Points, in no order, along strands that fork, close into loops and pass close to each other.
In the rows, 100 means zero.
Two points are linked if the straight distance between their rows is under 56.
viv: [156 112 58 50 92 92 86 125 60 86 109]
zovu: [100 84 124 64 140 115 96 112 131 97 107]
vofu: [82 86 125 157 75 88 100 75 103 99 150]
dag: [152 100 90 143 98 114 132 101 140 88 88]
fenof: [51 72 104 119 57 103 123 60 111 95 104]
vomik: [113 70 83 136 118 105 134 89 121 115 72]
buner: [54 84 74 119 110 105 136 74 104 123 70]
vopet: [113 86 91 48 83 96 77 133 49 110 75]
bapob: [71 103 148 155 89 75 104 54 90 117 139]
nes: [139 118 86 110 108 102 48 124 66 65 86]
zir: [141 105 82 96 89 100 50 116 58 82 95]
Ruf: [134 110 109 104 131 110 51 116 95 78 79]
zenu: [119 98 127 69 127 114 104 124 140 95 129]
bagik: [131 79 90 159 76 116 123 99 141 86 101]
dor: [54 123 82 81 88 149 84 76 90 183 80]
Delan: [60 108 75 106 119 124 117 79 84 165 74]
far: [154 103 56 26 97 103 92 104 69 92 105]
gedeg: [81 105 123 149 107 53 92 121 113 61 142]
fol: [98 82 121 77 149 115 76 115 116 97 89]
pup: [99 85 110 165 72 98 99 96 115 93 152]
revip: [157 141 120 112 130 134 91 101 123 56 88]
Kufu: [163 128 96 144 134 114 107 84 116 91 73]
zozu: [113 122 105 99 114 79 127 153 121 93 159]
kudo: [142 117 127 86 125 127 97 123 145 81 113]
Lopu: [47 121 63 102 97 124 108 74 90 182 75]
rofeb: [116 92 112 90 133 104 52 125 91 86 82]
lutef: [95 122 99 122 116 53 121 156 118 68 147]
loke: [146 84 45 31 102 108 97 80 70 93 86]
Dut: [89 116 108 137 114 50 109 144 120 51 140]
ran: [116 72 94 162 66 114 114 94 134 89 125]
zatur: [61 110 122 53 95 57 138 126 89 106 141]
Vobu: [77 85 84 115 133 110 125 83 94 143 72]
Zaris: [39 82 72 118 91 99 132 62 110 111 70]
Raz: [146 126 109 118 140 117 64 99 103 71 84]
lik: [39 124 135 54 86 40 130 130 84 106 115]
Doziz: [20 135 143 59 81 33 117 138 89 108 95]
bize: [76 106 157 144 118 48 89 89 119 68 129]
Vufi: [144 90 76 84 71 107 60 101 59 89 97]
Lifu: [35 92 109 119 53 102 111 37 115 103 92]
Teg: [94 81 91 50 59 127 78 90 56 117 57]
luru: [148 137 131 95 122 138 88 119 128 48 98]
renit: [73 93 100 62 66 143 69 94 64 139 62]
dugez: [148 98 90 137 128 107 120 89 126 105 75]
der: [141 76 69 72 66 113 74 85 62 91 85]
voz: [109 81 88 42 67 110 85 110 52 109 66]
gil: [54 109 97 72 82 149 69 86 81 165 74]
rila: [84 103 121 56 110 79 133 127 107 108 150]
kupud: [89 57 84 141 89 106 133 78 123 101 87]
Zazek: [99 107 112 74 111 76 130 140 114 104 157]
rege: [76 111 165 148 124 52 100 72 113 93 120]
pifed: [22 95 76 119 67 95 111 45 121 107 69]
pezud: [139 74 44 47 86 107 95 72 66 89 73]

A fork is a point with three links, a tip a point with one. Leave the first point through the second and follow the links. Name the first fork or tip that comes.
zovu; fol: Ruf
dor; gil: vopet
bapob; vofu: dugez
Vobu; buner: fenof

How many points has the smallest loop of links through each point below? Write - if it is on no loop.
rofeb: 9
Teg: -
pup: -

A piece is all that can be reached along the links. How many separate loops has the piece of each point below (a circle has one, a figure eight two, a Y none), and how many tips (points with one link)?
fenof: loops 0, tips 2
bagik: loops 0, tips 3
Vufi: loops 1, tips 1
lutef: loops 0, tips 2

Name the points in between on the shortest way along the links from the first point to the second, in order.
rofeb; loke: Ruf > nes > zir > Vufi > der > pezud
kupud; ran: vomik > dugez > dag > bagik
zir; kudo: nes > Ruf > Raz > revip > luru
gil; Vobu: dor > Lopu > Delan
